A landscape with many valleys, sampled at points; each row gives a point and its height.
A ball rolls from a point to the lowest of its 2 nearest points, and stops where none of them is lower. Distance is the straight distance between rows; heights are no part of it.
k_893: [ -7  24  20  32   3  27 -26  17  19  -1   4  52   1   4  31   0  16 -42
 -10 -28  -9  54   5  -2  -7  -8  34  -6  -3   6  30]  h=386
k_679: [  2   4   8   5   2 -19 -13   4   2  23 -14  -9   2 -26   6 -14  -7  15
 -27  15  -9  -7 -14  24 -38 -24   2 -29   3   4 -13]  h=719
k_181: [ -1  17 -13 -41  20 -10   7 -38  -8  -8   7 -40  10  33  10  28 -24  31
 -32 -18 -12 -39   3 -27  15   6 -27   3   3 -10  -8]  h=276
k_778: [ -8  16 -21  27  37 -31  28 -11   7  20  42  -4 -40  17 -42  -3  11 -10
 -10   4  19  44 -26  58 -36  22 -24  31  -6  16   7]  h=478
k_189: [ -1  -9  11   4 -12  -9   3  -5   1  29 -11   1 -30 -42  -7 -30  -4   5
   6  13 -27 -24 -22  15  -1  -2  28 -24   4  -9  -9]  h=735
k_3: [ 20   6   1   9   6 -19   1  -4  11  -1  16  26   6  -2  -4  -1  -9  33
 -10 -20  23 -25 -48 -15   2   7  -1 -10  10  -8  18]  h=329
k_559: [ -2  -4  35  -7 -30   6   0 -30  12  43  11  -4 -44   7 -39  25  10   6
  20 -36 -10  15   2  13  21  36  20   2 -15  43   1]  h=708
k_822: [-21   5  16  -2  -3  -7  -9  35  12   5  34  -3 -45  21 -43 -16   0  17
   0  -6  -3  39  15   1 -35 -10   2  20 -17  67  16]  h=583
k_812: [ 30 -20  39  -4 -17 -16  11 -35  -1  44   3 -33   4  -2 -17  31 -26  31
   9 -38 -30  10   9   7  12  29   5  28 -34  31 -19]  h=298
k_842: [-28 -18  -7   6  23   1  -6  46  36 -15  27 -12   3 -21 -42 -16  25  -5
  12   7  -7   6  43   7  -6   3 -34  17 -12 -10  -2]  h=633
k_21: [-13 -13  15  16   2 -13 -18 -21   4  38  30   4   4  14 -32  28 -10 -10
  20 -46 -22  15  23  17  16  45 -19  22 -27  15 -31]  h=587
k_501: [-29  -8   6 -14  32   7 -26  46  -4  -2   4  -3  10 -20  28 -25  18  -8
  10  -5  28  -7 -21  -9 -16  -5  -7  -6   2  -5  17]  h=400
k_978: [ 12  -3 -27  20  -4 -11  29 -22   9   1  16 -36  17 -11 -34  13  31  18
   4 -36 -10  10  -1  42  25 -11  11  -6 -33  26  -7]  h=495
k_213: [ 20 -13  11  29  -6 -42  -2  36  14   1  39  35  22  -5   9 -15 -12  24
  -9 -24  31   2 -26 -39 -22  10 -31   5   0  -2  -2]  h=277
k_749: [-18  17 -50  47 -31   4 -15  -5 -12  -5  11  23 -62 -21  -4 -19 -18 -39
 -16  11  15  -5  -7 -19  46   5  17 -35 -13  44   0]  h=786
k_672: [  6 -27  16  -7 -14 -29  38 -31   7   5  16 -35  -1  11 -49  33 -26  40
  26 -20 -16   8  21   0  26  13 -12  49 -29  33  -3]  h=376
k_473: [-19   6 -33  13 -31  32  -6  20 -30 -16  -4  32  19  10  36 -46  17   6
 -14 -25   4  21 -25  18  11   6  44 -35 -31  24  -1]  h=935
k_707: [ 19  -7  24 -31  11  12  14  -9  18  29  10 -39  28 -14   8  -7   3   3
  -8  -5 -48  -4  -1  28 -19 -22  43  -1   5 -53   1]  h=498
k_929: [-15  26 -15  35  27  10  -9  43  32 -18  46   9 -13  -1 -18 -11  31 -12
   1 -24 -15  -7  -7  -9  13   4  -4 -10  -4   6  45]  h=601
k_428: [  7   0  10  10  11 -24  17 -22   6  34 -24 -16 -34 -14 -36 -16   3  -6
   9  15 -29 -22   6  40 -11  48 -40  -2   2 -38 -25]  h=739
k_26: [  7 -11 -19 -55  -6   3   8  -6  19 -33  11  -2  10   1 -29  -6 -17  30
   6  21  21 -12  -3 -30   7 -11   9   0  51 -23  33]  h=615
k_721: [-41  10  -7   2  31 -21  13 -19  -8  16  -2   2 -19  -9 -20  -5   2  -7
   1  24 -12 -32   7  35  -1  31 -61  21 -16 -23 -13]  h=724
k_180: [ -1 -21   7  10 -21   3 -10   3   1   0 -36  24 -12 -34  15 -10   1 -34
   9  29  14  -2  15  15  -7   5 -13 -22  19 -13 -27]  h=582
k_611: [-18  14 -20  -2 -49  -9   7 -45 -26 -15  29  14 -27  17  -3  10   6 -10
  18 -15  14 -20 -20  -3  52   0  21   7  -9  10  11]  h=816
k_188: [-26 -18 -30 -23 -21  11  27 -12   1  27  -6  16  28 -18  -4  29  -8  15
  19 -21  30 -21  42  22  42  -9 -13 -18 -16  16 -21]  h=765
k_417: [ -4   5  15   6  26  14 -17  27   6  10 -10 -12 -27  12   0  36   5 -10
  -4  11  13  -3  15 -24  -2  27  -6  16  17  21  14]  h=371
k_262: [  7  15  -2  10  13  18 -20   9 -28 -32 -51   3  14  21  53  17  -1 -20
  -5  38  -8   0  20 -30 -41 -26  -2 -18  18  -7 -16]  h=472
k_472: [ -1   8  -8  23 -17  -7 -13  -8 -15  21 -12  -2 -65 -10 -14 -18  -3 -13
  -4  23 -21 -18   3  20  18  10  27 -28 -14  32 -20]  h=753
k_815: [ 24 -19  47  -6  -6  -8 -11  11  12  12  30 -21  32 -15   8  -2   5  -3
   4 -24 -36   9  14  -8  -3  22  -2  21 -17 -16 -21]  h=424
k_7: [ -3 -30  20  -9  -6 -37  26 -20  -2  42 -14   4  24 -19 -21  27  -5  22
  49 -17  20 -18   9  29  15  44 -41  18 -20   5 -29]  h=525
k_292: [  3  10  26  30  40   0 -16  -7  18  24  21 -13  -4  20 -16  53   7  15
  -6 -19   2  12  31 -12 -20  58 -24  12 -21  43  21]  h=640
k_750: [ 21  -7  30  18  17 -53   9   9  -5  15  10 -42   7 -22  -4   2 -45  65
  -1 -24  13 -40 -44 -27  -6  22 -25  -4  -9  -2 -15]  h=418
k_156: [  5  -2 -35  17  22 -20   3  -3   4  10  47 -25 -24  16 -42   5   4 -18
 -16 -10  55  50   2  36   3   4 -32  31  -2  23  20]  h=448
k_378: [ 13  19 -15  39  16  -1   2  -5  13   6  13 -12 -17 -16 -24   5  22   2
  12   1  13 -11 -14  16  22  -4  39 -28   1  15  12]  h=557
k_696: [ 39 -11  43  23  22 -42  21  -6  -8  20 -28 -61  -4 -25  -2  23 -30  34
  11   5   6 -36 -12 -10 -11  34 -15   2  -1  -1  -8]  h=464
k_29: [-14 -27 -10 -39 -26 -15  20 -23  14  -4 -22  13  -8  -6 -20  -1 -44  32
 -28  35  -4 -42  25 -10   4 -39 -18  -4  22 -11 -15]  h=646
k_553: [-55   6 -31 -33 -19  13   3 -12 -33 -23  14   9  -2   3  13 -14 -10  -3
 -19   1 -24  -5  19   6  35 -52   8   8 -22  10 -10]  h=886
k_755: [  8  -4  33  -9  -4  25  -4  -5 -12  16   7 -18  -9  28  -9  12  11   4
  -3 -21   1  34  -1   6  -1  44  16  16  -5  47  11]  h=686
k_927: [ -5   3 -18  -5  -7 -21  19 -24   9  13 -21  32 -17  -3 -11 -19 -22  47
 -28  36   0 -29   6   5 -31 -20 -25 -30  36 -22   3]  h=668
k_674: [-23  43   8 -34  22  12 -35 -32 -11 -13  -6 -29 -24  40  37  25 -16 -13
 -19  -4  -7 -19   5 -34  -3 -23  21  -2  16  -3  28]  h=394
k_226: [  6 -10   9 -22 -17   6  32 -35   5  -9 -18  23 -10  29 -13  14  -6  -2
 -25  38 -19  23  26  21 -12 -21 -20  26   9   4 -20]  h=558
k_836: [ 16  -1  28  28  18  30 -16  60  11   3   6  30   6   2  22 -30  30 -41
  -2 -22 -21  47  -7   3 -17  20   8  18  -7   1  14]  h=347
k_691: [ 32 -13 -19 -21  11  47 -16  22  -4 -42 -29 -15   5   3  24   3  -7 -37
  -5  51   3   2  13 -21  -8  -4  10  22  41 -54  -6]  h=513
k_167: [ -8 -26  45  15   7 -42  -6  -6 -14  36 -14  -5 -37 -14 -32  23  11 -14
  42  12 -11 -10  36  -4  -3  28 -21  -1 -19  43 -23]  h=742
k_783: [ 15 -30  63 -16  -7 -23 -11   1   8  45  33   1  19  -4   8   9 -37  29
   0 -50 -21   9  -6 -15  -1  21  -6  22 -22  18 -10]  h=372
k_931: [ 16 -23  16  17  53  11 -10  34   4  24 -12 -42  29   0  18  12  36 -16
 -15  -8  42  55  -3  24 -36  34   4  -1  10  10  19]  h=186
k_619: [ -1  -2   9  -1   4 -24  40 -19 -10 -12 -27  13   7  23  20  26  15 -20
  -8  41  10  13  22  22 -32 -20 -48  37  -5 -11 -35]  h=523
k_11: [-26   9 -35   0 -38  14 -14   2 -33   8  14   9 -11   5  15 -24  12   6
   0 -19  -5  -8 -23  20  31  39  31 -26 -29  22 -24]  h=923
k_807: [ 32 -15  32  24  16   6 -18  24   8  17 -13  10  26 -18  27   8  15 -20
 -12 -32  38  48  -2   0 -26   0  18  -2  12  16  12]  h=248
k_246: [-19   7  -3 -13  17 -15  21 -19 -22 -19 -11 -17  29  25  29  33  29 -31
 -23  27  -8  -6  39  20  -6 -45 -29   9 -10   6 -29]  h=491
k_854: [-22  11  24 -23  44  18  -9  52 -17 -15  -6  -9  25  -4  46 -22  18 -52
  24  -4  10   8  -2 -15  -8 -14   5  10  -3 -38  25]  h=417
k_426: [-15   1  10 -24  12 -15  -2   9  -4   7 -19   6  20 -19  11  -2   0  19
  43  -4  21 -44 -17 -23  23 -17  -1 -18   4 -29  23]  h=669
k_909: [ -7  13  34  -4  14   9   9 -16   2 -16 -12 -14   3  31   4  51  29 -10
  18  21   3  -3  30 -26 -14  25  -6   6  -1  41  15]  h=416
k_77: [-14  15 -39   3 -25   8  -9 -16 -36 -31  -5 -18 -20  21  28  -9  15 -19
 -18   2  30   4  -6  -7  22 -26  16 -20  -1  46   0]  h=518
k_983: [ -2  -1 -14 -65  11  37   8  -8  -3 -39  -4   6  35  45  -5   2  -8  31
   3   3   2  -3  -6  -8   6   0  28  -9  39 -35  18]  h=591
k_256: [ 23 -33  -6  31  36   1  -7  69  27   5   9 -36  25  -8   2  -9  12  -4
  -5  -4  36  52 -15  13 -44  51 -16  10   6  -2  -4]  h=104
k_83: [-13  34  28   6  22  -2 -10  22 -22 -30 -31   8 -17   4  36   3  40 -48
  42  23   8  -2  -6 -36 -50 -25  -3  21   2 -15  21]  h=355
k_765: [ 21  12  34 -26  11  19  30 -23 -11  12 -27 -19  28  -8  33  -4  29 -16
  15  26 -37  12  13  37 -23 -12  23 -10  10 -40 -11]  h=528
k_420: [ -9  32  -5   8  -6  14  -3 -17  -4 -27 -24  30  -9  26  10   0   7   2
 -21  39 -47  -5   5 -21 -25 -48  17   0  15 -11   1]  h=535
k_106: [ 55  -9  41  26  -1 -29  13  -5  26 -15 -29 -34   8 -23  -9  23  -5 -21
  26  30   2   2   5 -20 -22   6 -36  34  30 -29 -11]  h=536
k_840: [-10   3 -25  38 -23 -22   2  10 -23  -2 -18   3 -52 -13  -3  -5  -2 -13
  14  21  15 -16   3 -12   9   2  -5 -35 -17  60  -9]  h=770
k_99: [ 16 -44  14 -22 -15 -24  47 -24   5  19  -9 -27  15   1 -46  23 -43  50
  26  21   2  -6  23  12  40  24 -36  65 -14  -1 -24]  h=440
k_211: [ -1   3   3  25  -3  -1 -18  36  21  19  19  -4 -31 -12 -16 -28  11 -12
 -11  -6  -5  40   5   4 -30 -28  15   2  -3  32  22]  h=556
k_230: [-23 -13  55  -5   1  -9  -8   1  -3  54 -13  -5 -19 -28 -24  20   3  19
  32 -20  -2   2  23  14   2  33   6 -10 -14  38   0]  h=727
k_666: [ -9  17  44  14  34 -12  25 -26   4  28 -16 -13 -45 -20 -38 -12  11   5
  34   7 -36 -24 -17  36 -42  47  -2  15   2 -23  -4]  h=754
k_530: [ -8   0   5 -35  21  24   0  27   2   6   4  -5   3  -9  -8 -16  15  18
  34 -14  21 -29 -26 -13  29  33  20 -16  24  -9  19]  h=684
k_800: [-18  19   3 -26  -3   8 -25 -29 -25   3 -13  68  31  38  32  -1 -24  42
 -19 -31   1  13 -12 -18 -26 -29  30 -36  14 -14  21]  h=919
k_250: [-18  23  14 -18   1  21 -28 -18 -15  -2  10  70 -13  28  32 -31 -33  10
 -14 -41   6  16 -43 -30 -11  -2  29  -6   9 -18  24]  h=910
k_346: [  4  16  17  13  29   9 -19  40  -5 -24 -21  14  12  -6  64 -10  25 -63
  12  10  10  37 -16 -28 -33 -29   3  15   5 -22  26]  h=387
k_789: [ 15   2 -21  22  14   9   1  54  43 -33  19   7  46 -23  -6 -39  23   5
  -9  10 -25   5  -1 -10 -21  -3 -13 -10   2 -32  -4]  h=599
k_121: [-29  -4 -44   5 -26  -4 -18  18 -17 -12   9   6  10 -10  13 -21   2   1
 -20  -2  -9 -21  14  -2  30  -4  -6 -34 -27  24 -16]  h=911
k_658: [  6   8 -10  -9  -9  31  11 -25  23 -12 -49 -12 -15 -19  -9  17  -8 -23
 -19  51 -21 -20  37   6   0 -20   0 -11  37 -28   8]  h=595
k_761: [ 16 -14  -4  12  10 -26   4 -31  29  18  21  -1 -25   5 -44  24 -22  -3
 -16  -1  31  32  12  25  -1  -4 -25  21  -6  18  17]  h=415
k_477: [ 44 -11  12  24  -9   9   8 -11  30  -7 -55 -29 -13 -13   5  31  -3 -23
  -4  54 -12  -5  35 -14 -24  10 -15   6  35  -5  -3]  h=567
k_50: [-34   0 -40  -5 -32  -6  12 -10 -20 -25   0   6  17  -6  10 -12 -15  21
 -33  24 -30 -30  21   6  21 -52   8 -40 -19  21 -23]  h=899
k_325: [ -2   5 -16 -38 -29  24 -25   2 -36 -37  -6  39  13  23  29 -32 -36 -18
  -4  -8 -12  21 -26 -16  27 -29  31  16  16 -42  12]  h=890
k_210: [  9  -3  38  34  22  12  -7   8  -5  29  24 -18 -23  32  -7  15   4  16
   3 -15   8  21 -13  -9 -49  69 -10  20  -8  52  10]  h=661
k_937: [ -8   2 -12 -45 -17  27   3 -51 -17   8   9  17 -15  15   1   1 -18 -35
 -15   0  19  13   2  20  38 -29  26  24  10 -28   1]  h=860
k_107: [ 26   9   9  33  30 -46  24 -24   0   2   6  -6   6  -1  -9   9 -12  69
   4 -21  31 -50 -53 -24  -4   6  -6 -19   8   7  10]  h=370
k_661: [  1 -19 -10  17  12  14   0  69  44 -21  17  15  52 -15 -21 -24  26 -23
  -2 -16 -24  17  25  -1   6  18 -28   8   0  -1   7]  h=618
k_806: [  0  16 -26  13 -26   4   0  10 -29 -21  -5  47  46  -5  58 -26  -8  30
 -18 -23   4  22 -40  -4  -7 -37  30 -41  -5  26   6]  h=936
k_799: [-12  13   6 -31  -6  12 -25 -11  -2  -6  20 -30  26  39   3   4 -29  51
 -35 -43  -8 -33  -6 -26  -8  37 -10  -4  14  -4   8]  h=175
k_135: [ 17   2   3  20  -1 -13  11 -11  -9   2  16 -46 -15  -8 -21 -16  34   1
   0  -7  -7   8 -29  33  27 -12  48  -6 -19  18 -13]  h=529
k_304: [  0  10   8  53  12  17 -46  23  21  29  -4   2  29 -53  11 -16   2 -31
  -5 -29 -27  13   3   4  17  -3  31 -26 -12 -14   2]  h=434
k_998: [-19  -3 -24 -18  14 -18  26 -15   8   2   1 -11   8   3 -15  -6 -12  60
 -52  18   8  -9  -1  20 -25 -29 -26 -11  13  -6   5]  h=685
k_274: [  5 -23  -5 -27   4 -14   7  41  15  -9  -7 -24  50 -37  11   2   2  30
  40   3  35 -25 -18  -6   9 -24   9  -9  25 -11  21]  h=651
k_2: [ 49  -7  44  11  13 -18  10 -13  -6   8 -45 -58   9 -19  26  21   1 -11
  14  23  -2 -26  -1 -16 -18  35 -17   5  14 -28  -9]  h=503
k_729: [ 21 -13 -25 -12 -54  20 -11  -1 -31 -43   6  39 -27  29  11 -31 -29 -28
  -1   9  19  17 -33 -33  28 -14   9  23  13 -18   4]  h=876
k_200: [ 15  16 -25  26   2 -45  19  -1  -4 -27  41 -11  45   8  -2   4  26  20
   1 -32 -17 -17  -6  -8   9  -3 -25  -6 -46  17 -35]  h=397
k_263: [ 23  -7 -44 -26 -35   8  -7 -33 -18 -12  -5  24   2  26  12  -3 -24  -5
 -18  12  25   0 -20  16  30 -19  12  -4  17 -34 -26]  h=846
k_697: [ 43 -16 -24 -26 -45 -12   3 -28 -16  -8 -14  49 -36  12   1  -9 -36   2
 -11  24  31  13 -17 -17  24 -32   5  11  35  -6  -3]  h=861
k_450: [-32  10  -4 -43  11  18 -18  16  11  -3  23  -3  46   2  20 -18 -19  41
 -27 -43  -9 -26  -1 -24   7  -1   5 -17   6 -19  18]  h=264
k_419: [-10  18 -11  14 -12  -2 -27 -21 -30 -11 -12  67  24  31  58  -4   2  13
 -28  -7 -16  20 -18 -11 -16 -21  23 -31 -10   6 -17]  h=927
k_950: [  4   3  16  -3   6   0  17 -23 -15 -19  -4 -11  37  29  35  49  41 -14
   0  11 -17  -7  43 -16  -6  -9 -20  -1 -31  32 -19]  h=457
k_170: [  1  40  -9  44  -3  19 -25   5  -6 -15 -27  17  -3  24  47   0   3 -18
 -37  24 -40   5   4 -19 -62 -36   6 -18  -7  -3   3]  h=506
k_242: [ -7  10 -19 -24  -5  36  12 -29   6 -33 -12  17  16  35  10   9   6   1
  -6  27 -19  -8  15 -17   4 -12  27 -14  13 -11   6]  h=564
k_383: [ -5  37 -13  -8  25  27 -28 -12 -42 -25 -31 -13  -9  38  55  27  -2 -21
 -14  18   5 -22 -16 -26 -15 -14  17  -8   4  -5   6]  h=435
k_432: [  1 -16  11 -11  -2  -6  11 -11  10  11  20   9   5   7 -14  14  -9  14
   4  -5  16  -2  -1   5  -3   0 -20  19  -1  -1  -2]  h=375
k_794: [-20  -9 -30  10 -20  24 -19  24   2  12  -7  11 -23 -29   0 -16 -13 -30
  -3  32  15  12  31  15  23 -28   7 -27   3  -2 -13]  h=606
k_9: [ 46 -24  10  21 -10  13 -18  49  21   6  -3  39  31 -14  36 -25  10 -28
 -22 -21   7  52  -7  -2   0   3  11   1  20 -11  14]  h=299
k_841: [ 15  13 -14  55  11   1 -20  57  32  -5  13  14 -32 -20 -37 -33  -9 -22
 -21  10  -9  20   5  -9 -39 -20  -7   6   3 -10  17]  h=532
k_876: [-23 -10  35 -17  -9 -24  -5   0 -13  35  29  -4 -39   3 -37   0 -20  14
  -2 -26   6  45  36  13 -19   4 -10  13 -18  66  -3]  h=610
k_730: [-15  -4   7  23   0  -9  -3 -32   3  23  19  -8  -6  14 -31  46 -18  29
   4 -44  17  29  14  -2   7  68 -41  20 -32  48  -3]  h=616
k_912: [ 48 -18 -20  12  -2  11  11  40  18 -28   7 -20  68  -8  19 -13  13  -6
  -4  15 -37  -5  -3 -21   9   4  -3  -7   2 -39 -20]  h=575
k_425: [ -5   0 -24  17  13  -2 -18  12  30  18  21 -16 -19 -19 -36  -4  10 -33
   3   2  -3  11   0  30  19  -8  -4   8  -5 -27  15]  h=490
k_758: [ 23  14  16 -14  22  29   9   1  21   9  32 -30  51  -1  13  -1  10  -5
   0 -30 -59   5  17  -2   5   2  25   6 -12 -24   6]  h=465
k_853: [-15  41  20 -29  36   5  -3   7 -22 -25   3 -12 -34  33  17   3  44  -6
  26   9  14 -21 -30 -25 -17   6   8  16   7  11  30]  h=271
k_316: [-12  21 -10  -1  -7  23 -22   9 -36 -22 -27 -29 -28  29  24  16  21 -37
 -12  33  10  -1   2 -15   8   3  18   7  -6  28   2]  h=477
k_365: [-16  -2 -13 -20  -9  13 -12  12  12   1  19  17  22  -8  18 -34 -11  21
 -22 -12 -13  -7 -21   4  -1 -36  20 -16   5 -32  17]  h=319
k_479: [-36 -11 -23 -16 -19  41   7  -6  23 -13 -19   8 -23 -17  -9  10   1 -41
  -3  49  -8  -5  58   6  25 -19   1   4  13  -1  -7]  h=620
k_510: [-16 -39  47 -26 -12 -26  -4  13  -7  31   3  -5  -5  -9 -15 -21 -20  14
  -4  16 -11  27  20  16 -23  -8 -17  20 -20  31 -22]  h=639
k_651: [ 18  14  -2   0  20  43 -13   0  24 -27 -51  40   1 -16   9  -5  10 -11
  20  31 -15   8   5 -22 -25  -9  21 -13  58 -53  34]  h=447
k_90: [ 12  -1  -9  48  36 -15 -17  28  45  15  34  -8 -17 -24 -38 -23   3 -39
 -26  -3   7  37   5  25 -26 -19 -16  14   6 -34  11]  h=512
k_60: [ 44   1 -16  20  -1  22 -12  -8   6 -50 -55  19   9  -8  27  13  14 -33
  13  60   2  -1  -1 -28  -8  -1   2  -8  52 -57   2]  h=479
k_546: [  0  -4   2  24   7   0 -17  26   8  34  15  10  18 -43  11 -28   8 -12
  -5 -41  10   9 -17  31  16   8  28 -36 -22  16   3]  h=401
k_916: [ -1 -28  22   7   8 -34  -1   0 -24  39  33 -10 -19 -10 -36  19 -18  12
  55 -19   6   3   5  24  27  61 -35  26 -36  11 -28]  h=560
k_283: [  7 -52 -13  -9 -24 -23  42 -11  11  13 -16   3  13  -6 -16  29 -17  37
  28  16  24  -9  23   3  28  26 -47  25 -15  16 -30]  h=488
k_736: [ 21 -30 -19 -49 -45 -16  40 -40 -22  -6  -6   2  30  33  -1  18 -34  53
  -2 -18  13 -29  -8   1  22  -2 -17  21  -9 -12 -37]  h=699
k_43: [-42   4 -20   8  35 -24  13  -8  -4  28  26   0 -20   1 -49   6  -2  13
  22 -11  11 -23  -6  38   5  53 -36  -6 -17  -6  -9]  h=711
k_538: [ 11 -17 -27 -18 -54 -14  23 -45   3   5   9   1  34  11 -14  31 -19  32
  -5 -65  28  -6   6  21  17  -5  -9   9 -22   3 -28]  h=725
k_348: [-19   8  40  15  19 -19   0  -8  -7  18 -22  -1 -48 -10 -22  -1  12  -6
  30  20 -32 -24  19   3 -35  24 -15   2  -5  12 -10]  h=756
k_415: [  6  -5 -16 -44   3  -2  10  12  11 -25 -14 -12  23 -41  -5  -6  -6   9
  12  29  27 -30  -3 -23  12 -61   5  -6  43 -39  28]  h=634
k_604: [ -1  34 -21  38   2  20 -14  19   3  -7  22   0 -32   5 -12 -20   1 -18
 -11 -20  -4   3 -33 -14  15  13  31  -2  -1   6  20]  h=580
k_715: [-24  26 -39  19 -46  11   3 -14 -26 -16  18  33 -49  14  -4  -8   1 -43
  16 -22  20   0 -16  -6  47  24   8 -10 -18  35  20]  h=801
k_596: [ -3 -25   1 -45 -36 -18  34 -27 -16   9 -17  15 -11  13 -11   0 -36  59
   1  11  10 -33 -14   2  14 -31 -14   0   8   4 -29]  h=671
k_193: [-21  -4 -18  -5  22  11   3  10  16  17  35 -10 -12   1 -40 -12   7  19
  14 -13  22 -32 -28  13  28  48 -16 -17   0 -20  19]  h=698
k_333: [  7   0  12  42  35 -14   8  -4  12  35  33 -36 -28  -4 -50  -1  18  14
   1  -8  -9  34  -9  34 -23  29  -2   9 -16  15  10]  h=507
k_584: [-43  18 -27  29  25  16 -14  70  40 -17  26  21  -9 -25 -42 -27  23 -18
  17   3 -14 -12  18 -21 -12  -3 -27  12  -4 -16  39]  h=617
k_979: [ 11  -3   8  36   4 -31   2   1  10  -8  36   2  28   6  12   1  -1  21
   6 -23  -5 -11  -5 -25  -1  36 -40  18 -25  14 -18]  h=339
k_906: [  1   6   9   3  -1  23   2  -7   7 -11 -25  10  -2  -7  10 -18  14 -28
   9  36 -15   4  -9  24 -16 -23  19  -4  12 -38  -6]  h=559
k_818: [  7   3  23 -33 -27  21 -18  19  -9   2  -2  57 -13   0  30 -39 -30   5
   6 -16   1   7 -35 -31  19 -18  32  10  14 -44  14]  h=901
k_939: [-13  52   8  26  25   1   4   9 -29 -26 -13  -2 -33   3  17   7  54 -41
  43  12  13 -23 -49 -34 -17   4   1  -3  -1   6  27]  h=316
k_598: [ 11  18  13  12   1  41 -22   2  28  -1 -20  61  -8   4   6  -2  11 -27
   6   3 -10  31 -11 -23 -22  -3  40 -19  27 -22  45]  h=419
k_108: [-24   2 -27 -54 -33  30   9 -45 -25 -35   7 -12  19  23  10   2 -15 -11
 -29   3   4  15  14  25  27 -53  26   7   2 -11 -17]  h=873
k_264: [-25   6   2  -6   7   8 -14  26 -13  10  17  18  25 -23  33 -27   6  -8
  11 -27  10  -9 -13  12  32 -16  21 -22 -10  -9  32]  h=364
k_703: [ 14  -8 -28  -8 -39  -3  10 -21 -50 -38 -24 -16 -15  16  39  10   3 -17
  21  18  24  -5 -14  -9  34 -12  20  -1  -7  37 -27]  h=561
k_548: [ 10 -10  -7  21 -20 -22  19   0 -10 -10  25 -15  41  -8 -27 -20  11  14
   1 -31 -43   1  16  22  24  -4  -7  -6 -43  30 -40]  h=449
k_239: [ -6 -19  -3 -20   0 -22  14  21  -4  -6  -3 -21  28  -1  10 -16   3  23
 -34  17  -3   7   3  27 -26 -41 -12   7   3 -10 -18]  h=702
k_934: [-18  14  -2 -19  26  21 -14  22  11 -15 -13 -21 -39  18  -4   1  25  -3
  15  31  11  -5   2 -10 -23  -3   4  12  36   0  33]  h=324
k_728: [ 32 -12 -16 -18 -33  -6  15 -16  26 -14 -20   3  -4 -18 -15  23 -26   0
  -5  31  15 -12  20  -9  21 -31  -2 -15  35 -15   4]  h=621
k_804: [-32  24   1 -35   4   5 -14 -40 -15   9   1 -25 -15  15  -1  11 -28  22
 -23  -4  14 -32   1 -10   9 -19  16   0   7  -8   5]  h=344
k_726: [ 32 -13 -31  -5   9  11   6  27  11 -40 -23 -23  20  -1  19 -13   6  -9
 -15  46 -12 -25  -6 -16 -12   1 -14   0  32 -46 -20]  h=543
k_169: [ -1   6  12  16  13  11 -27   8  17  26  12 -22  11 -45 -14   9  24 -46
   0 -12 -21  27  22  28  15 -15  35  -8 -12  -8  -8]  h=462
k_272: [ -5 -32  -8 -53 -54  -5  31 -25   2  22 -17   7  33  -4  -3  21 -22  46
  22 -38  29 -20  19  24  15 -14  18 -15 -13  16 -31]  h=747
k_687: [ 22  11 -27   8 -27   0  11 -46 -14 -18 -11  24   3  14   5  18   1 -25
  -8  -1   5 -23 -17   2  43   4   6  -3 -14  -4 -23]  h=831

Call two points neighbours if one is among the 2 nearest of the other. Go from one point of each pair to the other, from neighbour to neighbour, staying as low as possible. Name the highest point that can't be avoided.
k_853, k_3 -> k_226
k_853, k_264 -> k_854
k_799, k_256 -> k_842
k_812, k_853 -> k_479

Where does a ball stop that starts at each point below?
k_348 -> k_812
k_983 -> k_799
k_661 -> k_256
k_666 -> k_799
k_842 -> k_213
k_794 -> k_812
